A landscape with many valleys, sampled at points; each row gives a point and its height.
A ball rolls from a point to whichever of its 6 nearest points has the largest drop for the distance, and stops where none of them is lower. Distance is the straight distance between rows; heights are no part of it.
mel: [  0  12  20 -15  -3   9 -10   8]  (h 419)
talat: [  2 -25 -19  14  26  -5  12 -15]  (h 139)
Zalo: [14 23 27  0  7 -5  9 13]  (h 453)
Notuv: [ 23 -20   1  15  42   5  11  19]  (h 861)
bonu: [  7   6  27 -22 -11   9 -12  -8]  (h 327)
Lozos: [-15  11  -9  -7 -47   2 -21 -16]  (h 434)
Kedom: [ -5   3 -11   4  -7  -4   4  18]  (h 862)
buti: [16 21 35 -7  4 -8 15 13]  (h 678)
mizit: [-22  28   8 -19 -46  -4 -18  -9]  (h 258)
pofi: [-11 -10 -11 -11 -14  12 -10  15]  (h 797)
dupi: [ 21   7  39 -27 -24   6  -1  -4]  (h 133)
golig: [-13  26  18 -18 -42  -5 -12 -15]  (h 426)
Varin: [ -2  -1   0 -15 -17  13 -19  -2]  (h 471)
buda: [ 20 -10 -10  18   8  -2   9  -1]  (h 313)
banup: [-11 -13 -13 -11 -22  14 -15  -6]  (h 90)
Pez: [-14 -25 -26  18  44   1   0 -12]  (h 436)
Balok: [  3 -28  -9  11  43   1  23  12]  (h 218)
lanep: [-29  -5 -30   4   6 -13  13   0]  (h 302)
gefe: [22 18 20 17  8 -8  6  2]  (h 421)
vege: [  9 -32 -10  14  36   3  15   2]  (h 136)
pulol: [ 11  12  38 -22  -3   1   8  15]  (h 281)
Bevu: [-26 -15 -20 -13  -9   2   3   9]  (h 420)
pava: [  9   7  34 -25 -16   6  -6 -12]  (h 266)
neba: [-16 -17 -37  20  30  -3  -4 -25]  (h 445)
vuti: [-39  -7 -33  -1   8 -10   5  -3]  (h 372)
Lepat: [-23 -11 -51  23  22  -8  -9 -20]  (h 37)
foso: [ -8 -26 -16  13  48   2  13   3]  (h 388)
Selu: [-5 13  7  0 -2  1 -2 20]  (h 555)
didor: [  1   4  12 -17 -12  15 -19  -1]  (h 433)
tobol: [-23 -10 -38  19  22 -14  -3 -20]  (h 615)
Pevu: [24  9  8 20  8 -2  4  2]  (h 413)
repam: [-23  24  -4 -14 -46  -1 -18  -9]  (h 142)
tos: [33  4 13 19 18  2  2 -1]  (h 387)
zozov: [ 7 26 16  3  5 -5  3 13]  (h 473)
dos: [ -6  11   4 -12 -33   9 -21 -19]  (h 314)
rap: [ -7  -3  -3 -12 -10   9 -15  13]  (h 628)
Luvap: [ 22 -25  -3  15  31   7  11   8]  (h 591)
futi: [-15  -2 -19  -6  -7  -1   8  18]  (h 163)
Tav: [-13  18  -4  -7 -42   4 -23 -17]  (h 289)
zabif: [11  6 -3 15  2 -8  6  9]  (h 344)
liku: [-13  -4 -23   8  -1 -13  13   2]  (h 253)
zab: [  2  19  17 -15 -31   7 -17 -22]  (h 382)
kaze: [ -3 -15 -25  14   6 -13  15 -10]  (h 185)
piba: [ 20   7  47 -23  -9   3   7  23]  (h 238)
dizi: [29 -8  2 19 18  2  4  1]  (h 170)
diras: [  2  18  29 -10   4  -2   2  15]  (h 390)
kode: [  8  16  31 -22 -39   1  -1 -18]  (h 364)
meku: [  7   0 -11  17   1  -8  11   5]  (h 157)
dis: [  7 -11 -15  18   8  -9  12  -4]  (h 197)
vota: [ 16 -28  -2  13  38   2  14  11]  (h 350)

For each start below, name every point that the ball comes to, in order.
Notuv: vota vege
Selu: zabif meku
kaze: talat vege
Zalo: pulol dupi
diras: pulol dupi
gefe: zabif meku

Where does a ball stop that starts at each point below?
buti: dupi
mel: dupi
didor: dupi
